Each row is a point on a tangle of strands that fork, close into loops and nearly touch. The rows are in no order.
In the rows, zero is written as 128.
Two points are linked if the straight distance between their rows is under 143. Some points are linked to none.
Z_947: [122 133  88 127 143 120 112 100 193 175 176 163 133 159 174 172 194 147
 119  82 126  89 123 160 167 138 156 191 155 146 162 175 173  62  97 119
 132 145 135 109 127 118 122 173 185 160 167 159 142  78 157  95 190 137
 141 148 113  91 160 124 142 155 116 152 140 148]
Z_117: [159  95 181 127 108 142 165 158 123  87  69  91 118 127  78  93  63 115
 150 149 100 144 140 187  63 114 140  93 105  88 153 128 155 163 136  86
 117  88 107 151  94 180 170 118  75  86 101 120 107 146  86 154  38  84
 167  68 101 143 135 105 118 119 155 127 133 114]
Z_802: [166 151 101 141 106 143 142  88 132 180 119 112 145 118 173 162 152 122
  76  96 110 138 114 163 135 150 122 185 108 179 202 142 161  97 121 156
 123 193 114 129 154 112 162 127 178  80 188 131 134  94 168 115 173 146
 124 132 123 155 207  84 158 161  95 163 145 133]
Z_363: [169 160 162 163 123 117  67  94  95 164 124 121 107 122 124 137 156 154
  92 174 182 213 122 102 183 134  95 166 146 123 145 135  71 120 124 178
 117 206 107 151 179 164  97 106 170  88 174 124 133 132 155 154 159 146
  99 143 104  94 161 195 119 149  51  77 119 125]
Z_330: [ 72 102 100 100 134 142 148 133 188 114 147 156 139 145 148 134 126 112
 169  73 102  65 132 161 110 117 183 105 171 121 115 153 198 124 123  64
 156  79 140 133  68 113 148 159 107 170  99 146  77 103 106  78 136 124
 123 150 124 130  95  93 140 137 174 161 101 157]
Z_982: [141  91 132 112 116 150 150 132 163 118 118 130 116 122 155 131 123 118
 153  81  79 118 132 192 106 146 185 141 124 117 162 160 193 100 131  66
 139  99 156 135  75 147 171 162 120 108 137 149  99 110  98 105  99 113
 158 122  80 114 149  90 133 152 150 156 108 127]
Z_7: [143 145 168 136 147 115 125 123  85 134 128 136 122 111 107 118 126 121
 107 152 138 160 130  94 139 160  91 114 112 137 111 119  79 133 127 153
  95 133 136 125 164 139 108 110 133 106 122 109 150 144 153 143 125 128
 133 121 141 142 119 163 125 122 112  87 124 125]
Z_347: [116 111 163 130 142  97 117 156 116  98 127 134 122 125 115 119 124 159
 160 140 146 144 141 145 123 117 146 113 141 122 111 125 124 123 123 125
 121 104 124 133 121 128 112 150 114 139 122 134 137 136 129 137 104 116
 154 114 124 118 114 144 113 102 121 104 131 131]
Z_889: [146 156 156 127 163 131 173 134  92 138 132 159 128 136 125 120 120 105
 125 123 108 120 111  68 139 203  49 106  99 127  77  94  70 141 143 108
  91  87 173  90 165 137 129  80 128 133  90  90 177 148 145 127 135 154
 121 137 139 128 102 128 116 135 163 110 109 128]
Z_247: [158  71 144 128  96 114  98 158 158  99 111  90 105 124 143 132 128 188
 166 147 131 153 127 196 117  78 185 194 123  94 169 160 165  93 134 113
 168 155 133 147  89 159 156 173 116 123 164 167 121 114  78 140  83 110
 176 108  64  59 178 138 107 129 103 110 125  86]
Z_230: [111  85  81 107  77 113  88 139 167  92 121  92 102 119 140 141 112 136
 138 140 124 119 146 184 119  59 209 142 137  88 166 148 175 109 125 130
 191 166  81 167 105 102 108 150 107 106 151 140  81 113 106 140 106  75
 140 110 128 114 156 105 129 129  95 154 163 122]
Z_391: [ 58 155  64 122 137 102  91 134 143 101 179 127 143 117 100 135 127 129
 145 128 163  72 144  98 120  47 175  98 177 136  85 133 107 136 113 150
 184 117  90 121 133  66  93 128 113 164 100 148  98 138 140 124 170 123
 111 126 211 133  70 132  90  70 106 160 169 178]
Z_139: [105 161 144 143 168 123 148 114 119 136 172 188 141 167 142 144 170 127
 153  88 131 103  94  70 175 203  68 114 160 119  64 120  88  97 124 106
 129  73 180  78 168 129 118 125 144 198  91 130 189 154 135 101 168 182
 127 170 141  87  92 149 100 144 138 106  98 158]
Z_369: [111  87 122 116 129 163 183 137 167 115 114 152 140 148 147 133 107  87
 161  69  70  84 116 138  96 149 143  86 144 107 105 126 188 139 149  48
 138  71 165 136  69 128 173 118 106 145  85 127  94 117  89  85 118 130
 111 147  95 134  98  68 140 161 207 169  75 152]
Z_13: [169 123 113 114  72 141  93 116 108 127  89  78 103 104 122 122  95 115
  92 155 137 174 121 159 111 108 147 134 103 123 185 121 145 145 143 164
 126 196  97 171 134 122 136 110 102  46 159 101 113 120 129 158 107 101
 129  97 135 175 180 108 169 151  89 151 162  88]
Z_794: [100 152 123 135 154 104 101 109 107 136 163 155 128 125 120 137 160 139
 131 138 152 132 124  99 159 130 118 122 149 133 109 131  97 103 116 154
 135 138 128 125 153 103  90 136 149 149 133 146 150 139 162 126 158 137
 130 135 159 112 108 169 113 110  93 105 130 157]
Z_899: [154 149 110 107 133 163 185 123  93 156  96 109 137 112 101  97  75  68
  60 149 101 116 135  76  89 169  63 103  63 149 121  79  94 184 154 147
  85 135 144 119 147 126 145  57 112  87 110  90 136 140 145 158 113 127
 100 120 173 208 115 105 166 132 167 149 138 103]
Z_780: [138 141  63 127 127 160 151  91 179 186 150 144 150 145 189 169 170 101
  98  63  89  84 108 163 147 149 142 193 119 171 179 161 192  94 108 121
 133 149 133 106 123 117 163 155 186 132 167 140 127  73 148  78 187 145
 113 161 111 135 175  75 164 168 142 187 133 140]
Z_449: [150 154  84 122 120 171 190  92 110 189  98 129 156 125 159 128 114  88
  73 103  77 127 109  97 123 190  58 136  73 181 143  86 128 138 149 138
 108 160 139 101 156 111 167  74 155 102 150 103 159 119 151 115 149 162
  85 146 154 170 162  76 171 162 158 181 130 119]
Z_645: [143 173 154 138 146 107  80 146  79 107 145 115 128 103  73 110 117 105
 105 184 194 139 134  65 131  95 120  92 129 122  92 134  52 175 116 165
 118 136 106 136 158 149  74 112 120 112 100 101 114 179 128 171 151 118
 123 124 163 163  67 182 101  74  91  84 143 141]
Z_315: [122 178  98 115 124 129 101  97  80 149 150 130 130  98  93 112 118  88
  75 166 160 130 121  66 134 112  99 101 117 137 125 109  72 171 127 189
 122 176 118 140 159 120 101  98 122  95 123 110 117 148 159 154 163 119
 101 124 195 191 102 152 147 114  92 126 147 138]
Z_830: [170 110 210 141 136 106 142 167  99  95  88 106 115 122  93 101  89 141
 141 164 128 161 145 132 106 136 104 109 102 110 112 119 105 152 123 120
  80  92 128 136 132 178 139 115  95 107 105 100 146 149 110 167  67 103
 161  88  96 138 127 145 109 108 147  87 123 105]
Z_579: [143 109  90 113 114 181 167 105 169 155 121 134 131 129 183 152 133  82
 128  60  64  98 118 170 116 163 166 158 116 143 162 157 202 104 136  85
 135 116 156 124  85 130 180 146 150 110 137 136  98  95 109  80 140 131
 127 151  91 143 154  66 154 177 170 187 107 130]
Z_33: [109 163 157 150 168 115 130  98 121 148 167 180 133 159 134 145 189 141
 135 104 140 133 115  90 186 198  81 137 158 128  98 136  86  83 117 122
 128 106 159  88 178 132 104 132 175 182 124 144 181 148 156 106 167 176
 135 162 130  76 113 173 101 147 102  87 109 164]
Z_640: [154  91 117 122  73 106  49 140 130 108 109  80  91 128 135 149 110 173
 141 178 164 171 131 159 143  56 160 173 142  81 162 125 125 115 129 175
 168 204  94 167 134 132 105 146 109  98 160 120 115 122  94 168 120 107
 130 119 103  93 159 135 125 133  71 117 154  87]
Z_892: [ 74 156  47 130 125 160 165  88 171 174 162 165 167 155 181 140 178  84
 109  70  86  72  87  83 154 145  90 119 138 159 116 103 159 123 115 115
 148 114 160  94 126  93 144 139 148 205 116 133 151 109 120  84 182 154
  73 181 159 117 131  96 166 162 181 188 111 135]
Z_606: [ 93 141 141 126 159 120 148 143 121 115 149 166 140 134 119 125 130 126
 160 109 127 106 127 108 127 150 110  89 147 132  79 112 116 130 126 113
 118  75 152 107 133 112 121 137 113 170  93 127 148 133 133 116 138 144
 132 139 153 124  79 131 112 107 151 120 116 147]
Z_506: [113 105 135 119 141 149 185 153 146 111 120 161 143 153 134 127 105  99
 161  84  82  93 120 123 102 157 110  77 137 115  85 102 158 152 154  65
 123  59 165 126  94 126 161 109  94 155  75 115 123 122 101 102 121 136
 111 136 116 133  84  76 128 142 201 157  91 143]
Z_805: [ 51 115  69  92 127 153 152 120 193 118 146 142 143 137 137 123 119 101
 157  84 104  58 133 149 102  90 186  93 167 128 122 142 184 150 129  79
 174  85 113 136  73  89 142 146 109 171  98 148  59 108 117  76 131 118
  91 146 154 141  89  90 145 125 174 175 119 149]
Z_82: [160 119 213 142 138 112 160 185 105  81  94 104 130 127  75  93  75 128
 138 166 143 133 151 135  85 114 105  86 109 105 103 117 109 177 120 111
  85  69 105 137 120 186 132 110  84 114  82  90 123 160 108 170  68  93
 163  81 119 157  97 132  97  87 155  90 138 119]
Z_555: [119 111 150 130 140 108 122 135 131 120 138 148 123 130 141 133 146 152
 149 114 126 139 138 149 135 143 137 134 137 133 127 137 134  97 127 121
 119 110 144 125 123 120 119 153 132 142 136 143 148 119 136 124 123 131
 152 126 111 106 129 135 124 125 121 117 120 129]
Z_923: [125  80 100 125  89  95  65 146 155 105 128  94 101 129 146 152 127 174
 144 154 147 139 145 170 142  61 186 174 147  90 154 137 152  88 123 150
 180 181  95 161 115 114 100 162 116 124 163 147 108 113 106 151 124  95
 141 121 110  87 158 132 114 126  82 127 150 111]
Z_400: [ 67 153 113 128 165 109 125 131 129 114 170 163 146 133 123 132 146 133
 165 109 146  88 121 107 140 128 135  99 170 141  78 128 116 117 114 118
 141  81 146 108 130  94 108 153 124 193  98 148 142 137 138 108 156 150
 129 147 173 116  72 145 105  95 137 127 125 162]
Z_122: [131 158 160 139 166 123 162 125 102 136 153 177 131 152 134 131 147 119
 143 106 121 114 100  69 165 211  54 108 128 120  68 109  71 118 137 105
 108  79 180  82 173 140 123  98 142 161  88 106 188 153 142 111 151 169
 125 153 139  97  95 143 104 140 149 102 101 142]
Z_157: [158 153 187 141 150 108 111 161  76  99 123 100 127 104  78  99 100 107
  97 187 176 143 140  75 113 116 100  91 111 118 100 127  61 187 113 151
  86 112 114 134 156 173  91 106 112 107  93  87 122 180 130 180 119 111
 137 112 141 173  76 174 107  80 118  66 132 122]
Z_98: [ 50 136  49  96 130 134 129 112 178 127 168 146 139 131 144 129 139 115
 145  99 120  59 131 128 122  86 168 109 159 142 120 133 164 135 118 119
 173 109 111 126 103  66 123 149 116 175 114 156  91 105 143  88 159 120
  96 138 182 134  95 108 138 112 143 175 137 151]
Z_571: [125 145 171 157 165 104 115 104 132 146 162 170 132 163 142 154 196 172
 135 108 147 147 131 118 186 191 103 158 158 124 121 152 100  68 113 123
 122 120 150  95 163 138  98 144 187 176 147 154 174 134 150 112 161 170
 147 158  99  59 139 180  99 149  97  83 112 157]
Z_422: [107 150 112 115 135 127 125 130  96 122 141 131 133 112  89 113 109 100
 105 154 146 121 130  93 111 109 119  88 118 137 116 111  94 168 132 164
 120 127 115 130 147 108 106 110 106 113 103 118 118 145 150 137 133 114
 121 111 186 179  92 137 135  97 122 129 148 130]
Z_669: [154 148 170 166 138 109  90  95 111 158 131 137 123 139 133 148 184 168
 103 153 163 199 129 111 184 155 102 174 150 127 147 146  82  94 120 162
 118 182 117 130 179 149 102 121 190 120 172 146 152 128 161 131 159 157
 124 148  94  72 166 192 109 153  66  74 116 142]
Z_275: [154 117 190 141 141 115 141 132 117 129 119 147 121 132 144 136 145 158
 143 110 110 169 135 137 143 184 100 146 115 129 124 132 113  93 131 117
  95 107 157 107 145 146 130 126 142 123 134 125 170 124 131 129 115 149
 159 123  84  94 153 137 115 147 131 104 114 119]
Z_974: [ 68 181  65 126 149 106  85  99 116 129 187 145 141 118 103 135 153 118
 137 138 164  82 121  73 153  78 144 109 169 140  87 130  88 122 104 163
 174 142 109 116 149  70  90 132 127 168 106 154 133 151 153 122 190 139
 111 137 212 120  74 160  94  77  94 141 146 191]
Z_466: [138 153  67 129 120 146 146  79 149 187 144 133 150 130 176 162 164 113
  83  85 102 106 111 154 144 139 123 185 116 178 191 144 170 100 110 153
 133 181 116 115 148 105 158 135 185 111 180 135 137  85 177  97 186 146
 108 146 134 148 183  83 162 163 112 175 142 144]
Z_788: [195 108 176 140  99 120  74 133  97 125  84  74  96 114 122 119 107 171
 122 191 169 212 119 137 137 106 117 169 120 108 156 132  90 145 135 169
 102 180 115 154 149 176 134 119 111  72 151 108 139 129 103 167  91 129
 134 112  82 114 174 168 130 137  91  76 125  64]
Z_196: [136 130 128 125 124 126 122 111 104 144 125 132 122 111 127 132 130 122
 103 136 127 155 127 126 130 145 111 129 113 147 145 116 118 119 128 157
 111 152 127 132 148 113 120 119 131  98 145 124 143 120 161 128 134 128
 133 116 143 152 144 133 149 140 105 124 135 125]
Z_289: [108  87 143 113 125 120 135 154 169  97 126 142 123 130 139 122 121 143
 179  88 109 106 140 193 110 119 190 126 151 106 135 161 194 107 122  56
 149  87 145 140  65 143 147 166 102 141 124 152  98 118  93 109  96 110
 161 123  87 102 120 107 121 129 152 141 106 142]
Z_192: [155 137 119 114  91 130  81 116  93 130 108  96 106 105 110 117  98 114
  88 168 159 166 129 126 123 108 125 117 115 121 160 110 111 159 135 178
 118 188  99 163 148 129 110 101 105  61 148  96 113 129 140 166 126 103
 118 106 151 183 151 131 164 135  86 135 160  95]
Z_584: [195  97 177 147  93 126 118 141 131 122  92  87 114 115 148 132 130 174
 142 133 114 199 123 177 116 124 142 194  98 125 182 150 139  98 142 130
 119 153 147 137 123 167 173 152 127  91 163 147 144 115  93 143  89 137
 170 105  55  81 209 134 113 142 105  98 121  75]
Z_112: [101  84 146 114 140 131 143 156 193 100 148 159 133 147 152 139 133 134
 185  64 105  76 131 171 124 140 186 119 179 107 105 169 209  97 117  37
 150  78 167 134  49 152 152 166 104 172 103 153  93 106  84  91 129 122
 156 150  81 108 111  99 124 145 180 144  84 163]
Z_328: [162 143 140 142 106 112  41 109  92 142 122 106  93 120 120 137 131 162
 117 186 196 200 130 108 179  96 118 159 150 101 135 120  69 129 125 188
 136 207  98 163 165 157  84 117 142  87 169 113 123 137 130 169 146 128
  96 139 106 102 137 184 119 130  53  85 134 105]
Z_664: [172 137 221 152 150 105 132 186  86  85 106  90 129 114  77  93  85 128
 115 190 170 139 146  95 101 114  92  91 109 109  93 125  71 187 106 132
  72  85 107 130 142 193 104 109 107 116  80  80 131 181 115 189  90 102
 152  99 117 162  80 165  89  75 143  57 131 117]
Z_270: [160 138 211 158 157  97 102 164  82 105 114 112 113 112  86 107 121 161
 139 188 175 173 139  91 149 127 105 116 124 116  82 131  61 151 114 147
  96 120 118 129 150 181  90 127 129 130 110 114 145 171 121 166  99 121
 143 127 101 116 104 196  87  87 113  38 113 121]
Z_851: [134 167  92 117 138 160 191 116  93 167 112 136 151 120 115 102  96  67
  72 138  97 102 115  52 112 180  46  99  67 152 101  67  79 179 154 135
  96 127 159  98 157 118 144  58 125 120 104  92 157 143 138 146 130 144
  82 142 179 171 113 112 155 132 181 156 126 110]
Z_703: [174 113 120 125 107 168 157 116 156 144 111 118 123 116 180 149 132 103
 132  69  69 126 127 189 105 169 172 171 107 137 176 158 191  95 137  87
 128 123 161 129  94 147 183 152 147  91 151 142 109 101 105 101 119 127
 154 125  76 128 178  75 138 164 145 168 116 120]
Z_659: [123 134  58  99  98 183 167  86 122 162  95 108 136 111 139 115 103  82
  80 116  83 117 120 133  97 139 124 126  82 171 169 103 169 154 147 148
 139 162 112 136 119  90 164 101 131  86 155 123 106 116 149 114 123 125
  91 127 160 203 157  75 182 157 147 190 144 117]
Z_91: [199 104 212 154 114 114 113 141  94 120  80  82 102 115 120 114 115 173
 128 175 136 208 128 133 130 141  98 165 100 121 142 135  85 126 133 148
  84 145 137 135 147 187 147 114 117  81 138 111 157 133 109 161  77 137
 157 106  66 106 178 167 116 132 116  68 109  74]
Z_346: [110 124 169 149 150  82 103 182 111  80 134 130 133 126  93 121 118 173
 176 152 178 134 146 130 127  88 156 101 157 119  76 125 110 134 114 122
 129  94 106 129 121 133  98 147 116 163 114 138 133 156 115 141 107 120
 158 119 131 112  89 161  82  71 118  84 140 146]
Z_524: [116 121  66 101 105 168 154  94 147 150 118 119 128 117 155 132 125  90
 105 103  84 107 122 162 111 132 156 140 102 158 173 129 183 130 137 129
 147 145 117 138 107  88 156 133 137 101 155 135 100 102 149  97 129 117
 106 126 143 169 153  79 167 156 139 182 132 125]
Z_186: [187 107 144 137  74 122  68 130 112 127  93  75  92 116 135 137 115 170
 123 175 159 201 115 160 139  89 135 179 122 107 177 129 113 124 140 173
 129 203 112 163 142 153 138 129 118  70 167 115 132 119 106 164 109 128
 133 112  89 109 191 146 135 145  75 105 139  69]
Z_596: [ 84 105  82 120 121 173 182 119 182 133 127 152 154 154 159 133 126  68
 142  64  65  73 107 112 110 135 138  85 140 131 106 118 190 146 147  64
 153  86 158 130  75  99 164 122 125 173  87 129  91 112  88  77 136 131
  76 172 123 137 107  72 160 164 222 188  81 141]
Z_639: [139 103 150 116 109 143 156 147 124  97  85 105 117 124  90 103  82 107
 136 142 104 138 141 171  71 118 148  95 107 107 150 126 153 158 142 103
 121 102 107 148 102 140 152 122  83  88 110 119  98 136 109 139  64  95
 150  81 124 159 127 102 137 121 142 138 138 117]
Z_5: [ 89 112 102 102 123 166 178 131 142 109 111 133 136 131 102 108  89  90
 140 114  98  96 140 150  74 109 150  76 126 122 126 117 161 170 151  98
 137  84 111 137  95 108 149 118  96 124  96 129  77 127 117 106  91 113
 109 111 152 169  90  82 146 120 166 164 129 135]
Z_66: [129  88 157 144 138  88  82 155 145 113 140 120 115 142 144 145 158 227
 170 154 165 147 145 158 163  96 162 188 154 101 132 154 128  71 124 133
 148 152 131 127 107 137 106 171 148 166 165 168 144 125 110 136 117 135
 162 136  72  43 148 170  94 115  99  86 120 118]
Z_724: [136 107  88 106  88 154 133 110 143 127 104 102 112 110 146 132 115 104
 117 117  94 124 128 186 105 120 186 141 106 130 187 146 185 122 137 118
 152 149 116 151 100 104 154 142 124  77 159 139  91 109 130 116 105 100
 137 108 124 154 165  88 156 153 119 170 142 121]
Z_960: [161 126 153 116 123 151 162 153 104 106  87  85 124 120  72  89  65  80
  87 169 123 128 151 124  63 129 103  84  85 113 139 110 112 195 145 141
  86 109 106 144 127 156 134  85  82  73  90  84 109 148 127 176  75  98
 138  79 150 210 105 113 150 117 147 126 152 104]
Z_743: [143 170 154 144 143 104  63 125  82 128 143 124 114 111  90 115 131 124
 111 183 189 167 127  74 166 114 112 115 137 119  97 130  55 147 120 171
 122 162 109 146 165 149  70 116 136 111 129 118 128 165 141 163 152 121
 109 134 143 131  99 198 108  96  71  74 130 140]
Z_113: [145 153 124 118 151 148 191 137  97 150 115 146 135 136 128 113 101  83
 104 125  96 106 114  66 117 189  51  94  80 137  89  78  85 165 157 109
  88  93 170  98 149 128 145  62 118 120  93  85 166 137 135 133 125 146
 103 136 155 149 103 106 139 136 185 143 117 116]
Z_754: [155 132 122 123  89 115  44 124  96 121 115  95  96 115 112 127 100 138
 112 184 187 181 134 123 148  79 134 130 137  95 146 110  89 152 126 185
 134 198  88 166 156 145  84 115 112  78 154  94 111 136 116 177 129 105
 109 118 129 138 134 153 138 121  70 112 161  90]
Z_142: [135  76 151 130 124  94  97 166 162 103 129 116 116 134 148 135 144 199
 175 132 141 135 140 189 135  94 183 183 140 103 148 160 163  79 122 103
 154 136 139 135  88 149 130 179 124 152 164 170 128 114  92 135  97 118
 174 121  67  52 161 145 105 118 112 108 119 106]
Z_206: [ 65 140 119 128 154  92 113 162 144  87 167 144 145 135 117 132 129 154
 180 112 165  85 145 132 126  92 173  95 184 134  76 137 138 123 112 105
 155  82 117 116 110  91 105 150 113 189 104 155 117 134 127 113 141 131
 139 133 165 113  68 140  91  80 127 134 143 168]
Z_821: [135 123  85 120 132 145 129 107 197 173 165 159 135 150 181 168 178 121
 121  64 101  84 115 171 155 146 165 190 139 150 162 176 196  70 108 106
 131 127 146 109 109 126 142 172 178 149 157 150 123  69 136  80 182 135
 139 153  99 112 167  96 148 165 138 172 127 140]
Z_285: [118 173  59 136 120 166 187  76 121 200 128 152 170 139 169 137 149  83
  77  86  83 105  94  75 146 176  46 131  91 179 139  82 129 135 128 136
 128 156 147  82 162 104 162  90 166 148 148 108 170 121 141 104 167 170
  68 172 164 143 162  84 169 165 164 188 127 133]
Z_757: [115 153  56 109 108 176 180  81 110 177 109 128 151 113 131 112 111  76
  67 121  87 110 113  93 109 151  83 116  73 182 147  80 139 160 144 159
 129 168 124 118 136  91 160  90 136 112 147 116 130 119 150 121 136 136
  74 139 179 197 145  88 183 153 157 186 141 118]
Z_212: [ 62 142  78 113 132 157 172 120 151 131 142 156 155 136 128 115 124  84
 136  94 102  78 119 105 105 115 124  77 137 145 102 102 145 164 143 109
 145  84 139 117 112  85 143 129 105 181  89 135 103 120 117  96 139 136
  84 145 173 145  85  96 145 118 185 173 117 138]
Z_559: [108 137 109 135 141 101 100 100 135 150 168 152 127 134 148 153 176 153
 122 122 145 128 129 126 167 131 129 151 154 133 142 143 122  80 109 149
 138 157 127 123 149 103  97 151 166 147 160 150 152 117 171 120 168 135
 133 137 140  99 135 159 124 135  84 117 130 153]
Z_240: [123 132 182 132 157 111 162 167 109  97 123 149 133 133  97 111 100 131
 158 127 129 116 139 118 107 145 103  82 128 124  75 108 112 150 127 104
  98  63 137 117 129 142 128 122 102 146  82 109 139 147 124 137 109 126
 146 113 133 141  79 125 103  96 160 107 122 138]
Z_770: [101 102  86 100 124 161 153 113 184 138 140 148 130 138 167 142 137  98
 140  70  83  81 121 163 121 139 173 133 142 135 141 155 201 110 126  80
 149 103 151 129  77 114 155 158 131 144 122 143  92  93 112  79 142 122
 118 153 111 133 125  84 154 161 173 174 104 140]
Z_459: [107  92 165 142 151  75  79 181 134  89 138 116 125 140 125 134 140 223
 196 154 176 131 155 154 155  84 170 156 167 102  95 140 130  92 113 118
 154 125 122 128  96 138 101 169 126 185 150 164 139 140 103 135 105 130
 161 133  92  56 121 168  80  90 111  79 127 136]
Z_19: [ 76 126 104 124 132  96 102 157 141  88 153 128 136 126 110 131 118 145
 160 132 162 100 150 136 112  65 177  97 163 121  94 132 129 131 122 131
 161 107  90 134 115  88  94 138 108 152 110 144 100 133 130 124 133 108
 135 115 175 133  84 132  99  78 108 139 163 157]
Z_472: [170  92 192 144 115 112 119 152 116 107  91 102 109 118 121 116 119 176
 154 154 123 188 135 160 122 126 127 155 106 112 143 133 122 113 134 126
 108 124 137 136 120 167 150 143 111 109 141 131 151 129 100 149  73 126
 169 102  65  89 169 147 112 127 122  89 115  90]
Z_316: [160 132 120 132 104 138 125  98 115 160 114 112 127 109 154 143 135 127
  87 118 119 161 124 150 132 151 119 160 104 161 183 128 141 107 132 157
 114 182 121 137 149 113 142 119 151  75 177 123 139 108 166 127 145 136
 131 116 127 152 188 111 157 158  95 146 137 119]
Z_594: [140 137 135 118 118 149 138 160 108  88 113  92 134 115  64  92  77  84
  93 175 162 115 152 115  60  80 119  71 109 109 134 121 108 211 144 155
 104 116  81 147 124 148 103  91  85  85  82  83  83 158 126 172  94  97
 131  86 175 216  90 119 142  93 125 132 173 109]
Z_919: [ 97 118  72 131 125 170 174 115 183 155 145 160 162 162 188 147 162  72
 119  54  68  73  88  97 139 157 112 113 132 147 110 115 185 123 138  81
 146  96 169 111  99 102 157 124 141 187  98 123 132 105  95  74 168 142
  79 188 125 121 135  78 166 182 210 195  90 136]
Z_663: [ 95 159  50 130 123 166 173  76 147 189 143 155 169 146 178 138 167  84
  90  74  79  88  93  94 148 158  78 136 112 177 139  99 154 124 121 129
 138 139 146  91 143  96 158 123 164 171 143 124 157 108 142  91 175 156
  70 170 156 135 149  87 170 167 168 188 121 133]
Z_329: [153 147 188 158 151 101  75 135  83 122 128 125 106 125  98 116 146 165
 132 190 184 189 130  88 174 131 108 134 140 113  93 137  58 128 123 164
 118 156 117 138 158 167  77 130 149 128 134 127 140 159 135 153 126 136
 122 140 104  93 116 211  97 106  83  43 111 132]
Z_808: [154 149 175 168 144 110 120  94 128 168 137 152 137 152 143 161 196 166
 102 115 142 183 131 128 177 187 100 183 142 133 155 153  98  78 115 139
 105 157 134 100 185 146 120 123 200 135 171 152 166 121 164 118 169 172
 143 155  85  69 177 170 106 165  82  87 117 145]
Z_189: [ 43 161  25 101 125 132 123  87 157 142 176 141 149 118 134 130 148 104
 125 112 122  58 121  96 129  69 142 107 151 151 118 116 134 144 116 153
 177 133 105 120 122  55 120 136 123 178 119 154 104 116 155 101 171 124
  86 137 208 141  95 113 138 107 134 180 148 158]
Z_210: [112 110 112 102 111 151 153 130 127 110 102 118 122 120 105 107  91  98
 122 133 102 120 136 156  81 113 151  96 113 124 149 119 152 162 147 121
 131 116 105 146 104 107 143 119  96  96 118 124  94 126 130 123  94 103
 127  96 149 177 121  93 152 126 138 155 144 123]
Z_239: [ 93 142  82 128 153 101  96  93 171 160 188 159 130 154 162 165 195 153
 130 104 143  89 128 130 177 127 144 165 172 135 140 161 147  61  92 134
 147 150 128 112 137 101  94 166 175 179 162 159 148 103 169 106 192 137
 133 144 138  83 132 149 124 139 100 136 139 161]
Z_530: [115 152 106 116 125 147 141 146 104  99 138 111 141 112  66  97  89  83
  91 163 162 101 142  96  73  76 122  70 114 131 120 117  95 205 142 163
 124 118  91 131 131 122 102  97  94 105  81 102  85 154 133 153 119 111
 117  97 200 209  82 120 137  85 128 142 169 126]
Z_395: [112 114 171 155 155  74  77 192 112  82 140 116 132 136 102 130 129 207
 195 170 193 136 153 131 151  76 165 130 172 104  69 131 106 117 111 128
 150 117 100 125 113 134  89 153 128 177 133 153 137 159 104 139 110 130
 154 133 112  80  97 176  63  69 107  70 138 150]
Z_298: [145 118 208 159 155 100 122 138 107 119 124 147 118 136 125 128 160 188
 155 135 139 176 139 122 165 173 104 146 133 117 104 138  93  91 121 125
 101 115 151 108 149 161 112 135 156 148 135 137 171 141 127 136 108 155
 158 134  74  67 143 177  94 130 118  62 106 123]
Z_876: [ 63 163  51 113 138 119 109  85 137 144 179 150 138 119 130 137 158 115
 123 126 136  82 119  95 147  96 129 117 153 147 120 122 120 123 113 160
 161 147 119 120 140  71 107 139 135 164 127 154 133 123 167 111 181 132
 104 135 198 129  99 139 130 109 107 152 143 163]
Z_221: [136 118 155 117 143 142 185 154 122 111 105 147 128 143 113 111  89 104
 151 114  93 111 133 127  93 163  98  85 111 120  92 100 132 156 150  83
  98  64 150 125 116 139 155  99  93 124  84 102 132 131 117 128  97 123
 131 110 123 146  88  93 129 124 183 139 111 130]
Z_322: [152 126 119 103 124 174 190 134 109 133  78  99 128 124  85  94  60  66
  81 150  95 110 140 110  61 151  92  88  71 129 131  91 120 194 166 129
  90 108 121 134 121 133 154  70  96  79  98  91 108 144 129 156  83 110
 110  95 155 213 108  89 160 131 173 157 144 105]
Z_349: [181  89 139 136  85 130 110 141 144 117 106  85 107 110 156 137 131 158
 140 127 113 170 119 193 111 106 176 188 107 118 193 156 162  94 137 121
 143 159 135 150 105 151 164 161 129  93 168 155 126 112  93 139  94 117
 168 107  72  87 202 124 125 142  98 124 131  83]
Z_589: [161 117 217 151 149  93 121 164  92  98 104 122 110 120  96 109 114 167
 151 168 147 170 141 119 133 143 101 121 118 115  92 123  85 135 118 129
  88  99 131 129 141 175 117 129 116 128 113 114 155 155 118 160  82 122
 160 113  87 110 122 170  96 104 139  56 115 113]
Z_717: [141 107 118 116  92 123 104 130 125 116 106 102 107 116 128 125 114 131
 121 146 124 155 132 168 115 103 164 135 113 117 171 129 152 126 137 142
 138 160 106 159 118 111 129 139 109  84 153 129 113 119 132 141 103 100
 143 101 127 142 160 115 148 136  99 143 147 106]
Z_12: [151 103 191 159 143  98 103 136 128 127 126 134 120 137 140 140 172 211
 153 143 152 178 137 145 166 140 128 182 141 114 132 152 107  80 124 139
 120 138 145 114 136 154 117 153 163 151 157 159 160 128 123 133 113 157
 164 137  61  48 161 178  96 133 104  70 106 113]

A fork is a point with three links, a tip a point with one. Leave the first point through the second and follow the links. Name the first fork or tip that comes.
Z_113; Z_851 => Z_315
Z_919; Z_596 => Z_330
Z_923; Z_640 => Z_66
Z_196; Z_316 => Z_794
Z_794; Z_559 => Z_7

A tip is a point with one link. Name the tips that can be reached along the links from each point below, in the order of the rows.
Z_606 => Z_315
Z_210 => Z_117, Z_5
Z_395 => Z_230
Z_821 => Z_7, Z_794

A piece is two or more points that can be reached from each other along the links. Count, over all rows, the pieces, the separate loops (a circle has one, a figure eight two, a Y none), the forks (points with three links) and the tips (points with one).
pieces => 5
loops => 3
forks => 2
tips => 6
